Each scene shows the same named points in several views. A view is turned or mirrored, and shifted as a whole, has a little noise and may leave points out.
(in the rows, 128 means zero)

Scene 1
View 1
q516: [134 131 134 123 115 138 107 117 132 120 120 130 122 127 134 136 135 134
 122 153 125 128 119 131 122 160  86 162 111 125 106 139 121 122 138 117
 121 138 123 146 113 133 131 123 146 130 150 140 125 135 137 145 124 138
 131 136 134 112 138 116 109 130 123 121 161 122]
q439: [141 132 136 124 116 138 118 119 117 120 125 125 120 128 135 140 139 132
 119 149 141 126 125 115 131 156 101 163 118 108 116 138 115 118 129 118
 132 142 118 138 117 129 128 124 141 132 140 146 121 139 148 141 133 137
 131 143 137 122 127 126 109 128 120 102 158 113]
q147: [145 130 126 143 126 119 113 117 120 131 112 136 121 122 134 134 132 131
 126 154 133 125 108 119 122 145 110 150 128 113 122 125 112 135 140 122
 118 135 117 138 126 131 132 110 144 120 153 136 123 144 136 156 110 140
 123 149 124 122 147 106 109 141 127 127 157 122]
q916: [133 125 157 100 112 163 122 127 120 101 136 113 111 134 133 139 149 130
 115 150 142 134 138 115 149 172  83 178 100 108 105 144 133 104 120 109
 145 139 118 143 109 123 128 144 146 150 115 149 114 137 157 125 150 141
 150 150 155 117 110 145 112 112 112  85 157 107]
q239: [132 125 141 119 115 139 108 123 131 113 122 124 116 134 128 142 141 131
 123 154 128 128 125 125 128 165  81 171 112 122 104 136 125 121 132 116
 126 136 118 144 114 131 138 133 139 135 133 140 124 145 140 141 128 137
 142 146 137 117 132 121 113 127 125 119 156 115]
q271: [131 120 152 110 122 151 116 124 132 105 125 123 111 133 129 134 143 129
 122 157 130 134 126 121 140 169  81 173 102 118 103 133 134 116 130 111
 132 134 120 146 112 124 134 135 153 142 125 142 120 141 145 134 131 142
 145 152 152 112 130 129 113 121 117 110 158 117]
q353: [132 133 129 128 106 126 103 117 132 122 115 129 126 127 135 146 136 134
 126 153 124 123 122 134 112 162  80 163 117 129 101 143 114 124 136 120
 118 139 119 143 114 142 133 126 133 126 149 138 128 142 135 146 124 134
 133 134 124 117 137 112 112 132 132 127 156 117]
q776: [140 121 141 135 140 131 116 122 134 118 112 136 111 126 129 125 134 130
 124 161 127 135 109 119 136 152 103 153 120 114 120 116 126 136 144 118
 120 131 119 146 121 122 133 113 157 128 146 132 122 139 135 149 107 145
 128 158 139 113 151 111 111 139 123 134 163 125]
q161: [136 139 128 127  94 127 113 116 105 126 124 119 127 125 138 156 144 131
 122 140 145 118 133 120 118 159  99 169 124 110 112 149 105 116 124 118
 130 145 115 134 123 142 132 131 124 127 135 148 125 149 148 144 142 132
 133 139 125 131 116 126 114 126 130  96 152 104]
q707: [130 123 153 113 113 145 116 126 123 105 123 116 110 135 129 142 144 125
 121 154 135 132 131 118 141 169  83 178 109 114 105 134 130 117 128 112
 135 136 117 142 119 128 138 138 141 144 119 140 120 146 148 134 133 138
 148 154 147 120 123 131 117 122 124 104 153 106]
q637: [134 115 159 110 141 162 119 124 141 101 126 133 106 134 129 120 140 132
 119 163 127 139 116 121 152 166  83 165  98 116 109 124 142 118 138 110
 135 133 124 153 108 113 130 128 168 146 133 139 115 131 146 134 124 149
 142 155 159 102 137 129 108 123 114 117 165 126]
q850: [151 129 133 143 137 131 126 118 114 128 120 137 117 119 137 126 133 134
 121 152 142 128 108 110 137 143 124 146 128  97 135 121 114 132 139 120
 125 140 118 138 125 120 124 106 156 126 150 141 117 136 146 150 117 147
 118 155 133 122 142 115 105 137 117 111 163 121]
View 2
q239: [126 124 136 115 123 115 118 133 151 145 111 127 115 143 136 129 135 129
 112 140 124 146 116 129 138 119 129 143 140 162 104 138 143 122 129 123
 108 136 112 112 105 141 140 108 117 152 139 128 141 109 122 111 128 140
  95 108 105 143 123 133 118 112 129 148 128 119]
q850: [121 119 147 123 106  98 128 153 148 139 115 110 133 122 132 145 124 139
 135 121 144 138 134 148 118 123 119 138 156 132 110 124 153 112 130 135
 128 148 119 109 126 141 122 123 134 131 148 128 142  97 134 112 132 139
 118 138 105 134 140 125 101 115 107 160 132 146]
q271: [130 119 134 127 120 120 125 139 151 139 114 133 104 147 135 131 130 124
 112 136 127 138 124 125 147 121 124 141 140 165 106 139 152 130 125 137
 107 131 108 115  98 143 146 107 104 147 141 131 138 118 128 112 123 147
  94 114 109 141 131 143 124 117 126 145 119 107]
q916: [126 117 121 141 127 129 121 140 151 136 113 150  99 154 135 127 129 120
 121 153 122 126 118 127 160 140 113 139 129 159  99 134 155 120 136 137
 104 129  96 127 100 135 150 113  89 149 153 127 128 122 134 110 112 162
 108 118 125 142 129 146 127 127 130 138 123  97]
q516: [135 126 140 119 116 106 117 143 145 148 110 131 126 142 138 130 132 132
 112 124 133 152 118 128 128 111 130 146 145 155 101 144 144 118 130 123
 109 142 112 102 110 137 137 106 120 144 142 130 144 103 122 108 135 131
  98 109 102 139 123 129 109 113 127 153 130 121]
q147: [124 126 149 110 110  95 122 142 150 146 112 105 141 124 132 138 132 142
 125 123 139 148 125 141 115 113 130 147 157 145 113 130 144 115 128 123
 122 145 122 102 121 142 124 117 147 142 136 130 149  95 121 114 136 130
 103 123  94 137 132 120 101 111 114 158 134 147]
q637: [131 111 144 128 116 120 136 149 144 133 117 127  99 148 134 139 118 121
 113 123 141 136 136 125 143 115 119 137 145 162 103 144 158 139 116 148
 113 133 110 111 101 147 147 103  97 128 144 135 138 118 137 108 128 144
  93 119 105 135 141 152 124 114 118 155 114 100]
q707: [122 120 128 125 127 121 122 132 155 140 113 130 107 148 137 129 136 124
 119 152 120 133 120 128 154 131 123 141 136 163 107 129 150 123 131 131
 107 131 107 123 100 143 145 116 106 153 139 128 135 119 126 114 118 151
  99 114 113 146 130 141 125 117 125 141 125 113]
q439: [124 124 131 126 117 110 118 143 152 143 111 129 124 138 134 132 133 132
 127 140 127 140 120 138 134 128 121 140 140 145 103 129 150 110 138 125
 114 141 106 113 115 135 134 118 120 145 149 125 136 106 127 112 125 147
 114 122 112 140 128 129 109 122 124 147 134 128]
q776: [125 120 154 115 108 104 132 144 147 142 116 103 124 127 132 143 123 134
 120 115 143 145 135 136 121 111 128 142 158 152 112 135 149 131 118 136
 122 141 125 104 112 151 131 111 132 135 132 134 145 105 127 110 135 132
  93 123  94 136 139 134 109 108 114 163 125 136]
q161: [124 131 125 123 120 107 108 137 153 151 106 135 133 137 137 124 142 135
 123 147 121 143 108 139 135 130 125 145 136 147 101 128 142 102 143 113
 109 141 106 111 116 130 131 121 126 156 148 122 138  99 120 113 124 145
 115 117 114 144 117 117 106 122 129 144 139 134]
q353: [131 131 138 110 119 104 111 137 146 153 109 131 132 143 135 123 139 134
 111 132 126 157 109 129 123 110 137 149 143 157 102 141 139 115 133 112
 107 142 113  99 112 133 136 107 130 154 139 127 146 101 113 108 136 131
  95 103 102 141 116 119 107 112 130 149 134 128]
View 3
q916: [137 167 129 109 120 135 137 145 155 114 122 128 134 130 155 121 147 123
 146 112 120 134 132 128 100 141 128 112 102 152 142 139 149 108 135 113
 175 106 119 115 162  96 106 138 143 116 114 103 139 107 133 125 138 127
 113 146 158 147 138 160 117 148 129 123 118 144]
q850: [136 141 143 134 105 138 159 131 122 122 108 133 129 125 125 155  93 139
 138  97 125 117 143 159 102 143 122 122 159 143 124 128 132 122 129 129
 168 123 107 142 143 101 100 139 122 147 136 123 138 110 139 135 140 129
 160 111 135 122 145 121 132 131 123 155 103 113]
q637: [144 168 120 127 114 129 137 126 152 117 100 116 127 138 126 122 117 120
 158 123 128 132 147 137 107 149 129 109 125 164 128 132 147  87 125 134
 170 109 120 121 170  90 109 134 140 129 135 127 145 107 134 118 142 118
 130 137 141 144 157 146 131 136 137 129 110 135]
q707: [145 157 122 124 118 140 143 144 147 110 123 125 121 130 146 129 137 135
 145 104 131 144 143 136 100 140 116 103 114 154 130 130 147 102 130 117
 161 111 124 118 160  87 106 131 137 124 116 109 137 104 128 126 138 135
 110 141 153 145 135 148 116 142 128 122 104 138]
q516: [146 153 130 144 118 140 137 124 128 112 108 125 123 124 127 129 114 135
 124 104 137 135 140 156 120 126 123 100 129 156 123 117 152  99 120 133
 151 112 115 120 151  88 114 127 131 129 131 112 135 117 118 144 133 128
 113 126 145 131 134 124 117 139 125 137 110 128]
q439: [142 149 136 129 117 141 147 139 132 116 120 130 127 121 141 137 121 137
 129  96 128 131 137 149 105 132 120 113 130 145 130 126 143 115 130 121
 163 116 113 125 146  94 107 134 128 129 120 108 137 113 131 140 133 132
 124 127 151 131 133 133 117 140 121 139 111 129]
q239: [147 154 127 140 119 142 141 136 135 109 115 126 121 126 135 130 124 136
 134 100 136 142 144 146 109 130 117  98 124 156 124 122 152  97 124 124
 153 111 121 118 156  85 112 128 133 128 123 111 136 112 123 138 135 132
 108 134 149 138 132 135 112 138 125 129 104 135]
q161: [144 144 142 132 118 150 146 145 125 111 126 136 126 116 147 138 128 143
 116  87 128 135 131 152 108 120 116 105 127 144 129 125 147 120 130 117
 153 114 114 123 138  94 110 132 127 128 115  98 131 116 120 148 129 138
 110 125 154 128 118 128 109 143 115 140 108 127]
q147: [148 137 136 152 110 144 154 128 115 113 112 130 116 122 120 149  96 148
 126  89 139 132 149 163 111 131 113 103 154 146 118 115 141 111 123 130
 145 122 112 134 141  85 107 128 121 147 132 120 136 115 126 145 137 137
 132 112 136 125 131 113 121 130 119 147  97 115]
q776: [146 146 127 148 108 135 153 122 129 115 106 123 116 129 114 144  94 139
 144 102 140 133 154 154 111 142 115 104 151 156 118 122 142  99 124 134
 152 121 117 133 156  83 107 129 129 148 135 131 143 111 127 130 143 133
 136 118 134 131 143 121 127 129 130 139  95 117]
View 4
q271: [105 101 133 120 121 129 125 150 115 106 116 142 149 138 112 120 163 170
 138 120 143 107 127 119 120 124 130 122 158  97 115 123 124 122 126 116
 103 137 132 139 159 124 141 166 135 132 104 131 101 140  96 116 126 112
 150 115 158 114 128 123 129 129 139 131 111 104]
q147: [112 113 117  97 153 126 131 135 113 123 114 133 144 125 121 127 144 136
 129 135 142  85 126 125 102 155 135 121 118 102 137 115 149 101 140 116
 111 133 149 124 121 116 119 164 135 124 101 129  86 141 119 129 121 148
 138 126 160 142 141 144 137 142 135 144 135 116]
q161: [122  98 124 115 153 118 120 138 111 121 107 144 137 130 131 109 150 135
 119 122 147 108 117 123 106 130 158 127 127  99 136 115 136 124 137 137
  94 136 134 137 142 116 130 139 130 139 115 125  99 127 109 130 128 140
 136 116 138 141 142 135 131 138 118 136 127 120]
q353: [118  97 124 114 157 120 122 149 114 120 103 153 135 133 131 123 152 138
 116 125 148  97 118 121 109 125 151 122 133  98 138 111 142 113 143 125
 105 131 144 124 130 111 120 151 134 133 107 118  92 132 117 140 122 138
 139 122 151 135 147 137 129 144 128 139 132 114]
q637: [ 94 110 141 117 121 127 135 150 108 109 118 127 144 135 101 119 168 172
 143 126 134 102 122 130 122 129 123 117 148  91 110 120 126 107 136 115
 112 130 134 133 156 119 141 176 124 130 110 143 100 147  99 104 129 108
 150 119 166 109 128 127 143 114 144 132 108  95]
q239: [112  98 127 118 137 126 122 150 114 112 110 147 140 135 121 118 154 156
 128 123 146 103 123 119 114 123 139 121 148 100 126 116 133 118 133 121
 104 134 137 132 146 117 131 160 134 134 106 124  96 134 102 127 125 124
 147 118 153 124 140 130 128 134 134 135 119 108]
q516: [110 101 130 114 149 123 127 154 109 118 108 142 133 132 122 125 159 149
 125 128 142  98 117 125 114 121 141 119 138  93 129 112 140 108 145 119
 110 129 143 125 135 110 124 163 131 132 108 125  92 138 111 130 124 126
 143 124 158 127 143 136 134 131 135 138 123 108]
q439: [113 106 128 112 143 120 125 137 108 120 111 134 141 130 118 111 154 142
 129 124 142 106 118 130 109 135 148 123 125  97 129 119 133 119 139 132
  98 134 132 137 148 120 132 149 127 136 116 131 100 133 106 118 128 133
 140 119 146 134 137 133 137 129 123 134 120 113]
q707: [111  99 131 122 125 123 122 144 114 107 115 142 148 136 117 110 157 160
 135 120 147 113 124 118 116 124 139 127 150  99 118 123 124 129 125 128
  97 139 125 146 164 124 143 154 131 136 109 131 103 134  93 116 130 117
 148 114 147 121 129 123 126 131 129 129 114 108]
q850: [108 118 125  96 144 123 137 125 107 125 122 116 143 118 112 119 145 134
 134 134 133  90 123 137  99 165 132 124 105 100 130 117 143  97 144 121
 106 130 142 130 129 122 128 161 124 127 110 143  89 143 116 110 127 147
 135 122 156 142 133 145 146 130 130 141 125 116]
q916: [112 100 141 128 120 118 120 145 106 107 116 137 139 136 112 102 165 164
 135 116 143 125 113 129 120 113 148 123 147  93 111 122 113 136 133 139
  90 135 115 150 178 125 150 147 120 143 123 137 112 131  88 105 135 111
 149 112 141 115 128 118 134 115 121 125 105 105]
View 5
q707: [114 117 149 112 137 126 138 122 128 115 108 129 148  98 126 104 111 125
 121 117 114 148 120 128 132 135 109 131 142 125 142 120 134 139 145 129
 116 118 116 145 133 123 125 128 120 117 116 103 126 155 103 150 123 118
 146 119 137 125 119 146 152 126 105 130 126 140]
q439: [111 123 143  94 139 112 137 128 118 118 125 127 137 101 133  99 109 115
 126 131 113 135 113 117 129 127 112 135 128 124 139 121 126 131 142 141
 132 114 101 133 119 122 117 128 126 116 125 124 129 151 121 135 133 117
 152 123 124 145 111 139 136 143 122 130 125 150]
q776: [147 104 146 103 126 102 121 124 123 116 127 134 123 140 125 121 120 108
 132 128 122 133 120 122 139 115 112 134 118 122 134 127 138 119 151 120
 115 104  98 119 134 121 116 124 122 129 143 107 130 140 126 131 135 127
 159 123 122 125 123 119 138 133 122 144 135 125]
q353: [112 121 136 109 142 122 136 139 120 108 103 141 140 129 141 121 109 112
 131 115 122 137 122 131 138 128 118 144 133 124 135 142 140 131 146 129
 130  95  97 141 140 149 110 134 121 122 127 115 130 151 134 129 125 120
 156 122 109 140 111 135 144 149 112 127 132 108]
q637: [139 111 171 117 122 125 132 115 125 114 123 135 143 113 122 130 111 111
 127 105 123 145 126 123 129 123  99 130 141 119 133 126 137 127 153 132
  98 129 115 127 122 120 110 125 120 120 129 103 131 135 106 140 132 133
 148 114 142 114 133 136 149 111 106 141 132 142]
q271: [122 116 159 116 130 128 138 120 126 114 112 134 148 106 126 118 109 119
 125 106 119 146 125 128 130 131 106 132 142 122 141 126 139 136 149 132
 108 121 117 139 131 127 118 129 119 118 122 103 129 146 107 145 125 124
 146 116 136 121 124 142 151 120 104 133 129 135]
q916: [107 122 160 116 138 136 148 120 125 115 110 133 157  82 129 105 103 124
 120 106 112 153 121 127 125 137 102 133 153 122 141 122 134 145 149 140
 112 132 120 147 122 127 117 129 120 109 110 111 126 152  99 147 124 123
 143 116 143 126 121 155 153 123 100 126 126 151]
q850: [134 115 144  89 129  92 124 127 116 121 139 126 120 126 127 107 119 105
 132 141 116 127 116 114 134 117 113 136 115 121 133 122 125 118 145 133
 129 106  91 117 119 113 114 121 131 124 141 125 133 142 129 123 144 122
 162 127 116 143 114 120 128 140 133 141 131 146]
q147: [129 112 133  95 136  99 125 132 121 116 126 130 123 139 131 114 117 108
 135 135 121 129 115 121 139 117 119 137 114 123 135 132 134 120 146 125
 131  93  89 126 135 128 115 125 125 129 141 117 131 145 136 122 136 120
 160 127 109 142 112 120 132 148 127 136 131 124]
View 6
q776: [135 140 116 110 126 112 102 140 126 118 111 138 125 103 129 129 121 120
 125 129 142 116 120 142 130 142 116 133 101 135 114 172 119 144 110 111
  97 132 114 157 140 131 138 113 141 133 156 112 128 123 150 141 116 121
 114 132 147 104 120 131 126 124 139 104 136 131]
q850: [114 145 126 106 128 118 110 128 125 112 120 139 124 108 132 118 128 102
 125 142 147 128 133 133 119 146  97 136 106 125 117 165 100 130 106 108
 105 139 113 144 142 120 140 109 138 139 156 108 131 127 154 125 111 120
 119 131 153 105 126 131 117 116 139 107 141 128]
q147: [121 135 130 111 126 114 102 138 131 121 115 135 125 107 137 133 137 114
 119 129 145 129 129 140 121 149 104 130 105 125 118 176 111 132 111 115
 108 127 109 148 141 124 139 118 146 124 151 114 135 124 150 126 118 119
 121 133 155 103 131 134 134 111 130 100 136 133]
q439: [123 147 139 108 123 113  88 136 125 123 122 144 123 124 132 126 129 100
 128 135 145 141 140 139 133 132 110 133 120 116 124 146 112 130 120 126
 110 148 116 156 147 117 125 121 127 145 153 113 121 130 138 138 120 126
 107 127 141 102 113 129 143 105 122 111 131 121]
q161: [118 143 153 109 124 110  82 139 130 126 123 143 121 131 139 133 137  98
 122 126 149 153 147 139 130 132 110 132 121 109 128 144 111 121 122 133
 116 143 111 154 150 115 119 129 129 138 151 116 125 134 135 133 127 123
 113 129 145 100 118 132 154  96 113 108 129 122]
q637: [147 154 109 109 124 114  94 145 123 119 114 147 127 117 117 127 106 114
 150 142 137 115 122 146 151 125 135 140 114 136 110 142 124 149 121 117
  92 149 123 163 140 135 132 114 118 155 162 112 113 125 136 163 112 135
  92 125 125 104  96 123 135 132 140 118 128 123]
q916: [133 161 135 106 121 116  75 142 118 124 126 151 125 136 118 121 105  97
 142 141 141 148 141 142 152 114 124 140 130 117 126 117 124 135 127 133
 102 165 122 165 149 118 113 122 111 170 163 108 108 130 126 168 122 140
  90 119 117 100  92 125 153 111 118 125 124 107]
q239: [136 139 137 115 122 104  83 148 133 128 117 146 126 128 132 140 130 109
 132 125 143 136 135 147 144 129 125 131 118 120 122 149 123 134 127 130
 108 137 116 158 144 127 125 126 127 135 151 122 119 127 131 144 124 130
 103 128 135 101 109 130 153 111 121 109 127 124]
q707: [135 154 133 106 120 112  76 145 119 128 121 145 117 122 121 128 109 108
 130 124 141 143 132 145 145 122 122 134 119 121 126 134 131 142 118 133
  99 153 115 167 151 121 117 126 126 155 160 109 115 127 132 161 126 132
  96 121 125  98  98 132 155 108 118 115 126 115]
q271: [140 151 125 111 120 113  82 148 122 125 118 146 123 121 121 130 112 112
 137 131 140 131 129 146 150 122 131 135 117 128 120 140 128 144 121 127
  96 148 117 166 146 127 122 121 121 150 161 112 115 126 132 163 122 134
  95 123 124 100 100 129 149 117 128 115 127 121]
q353: [133 127 142 117 124 102  84 153 138 132 113 140 127 125 141 146 144 115
 128 118 144 133 134 149 141 136 126 127 117 121 120 164 122 131 125 131
 114 126 112 156 143 128 124 131 133 120 147 125 127 127 132 135 124 125
 110 132 144 101 121 131 157 105 119 103 128 132]
q516: [137 134 133 115 124 105  89 149 135 128 114 143 129 123 135 138 136 113
 136 129 142 125 134 147 141 135 126 133 116 126 117 160 119 133 126 125
 109 131 116 157 142 131 129 123 129 129 151 121 122 125 133 141 118 126
 106 131 139 104 115 127 148 113 126 105 126 132]

In a view up to two points have been moved. Name them for each view, in the order of its rows, or write none.
view 1 -> q161
view 2 -> none
view 3 -> q850
view 4 -> q271, q353
view 5 -> q439, q916
view 6 -> q239
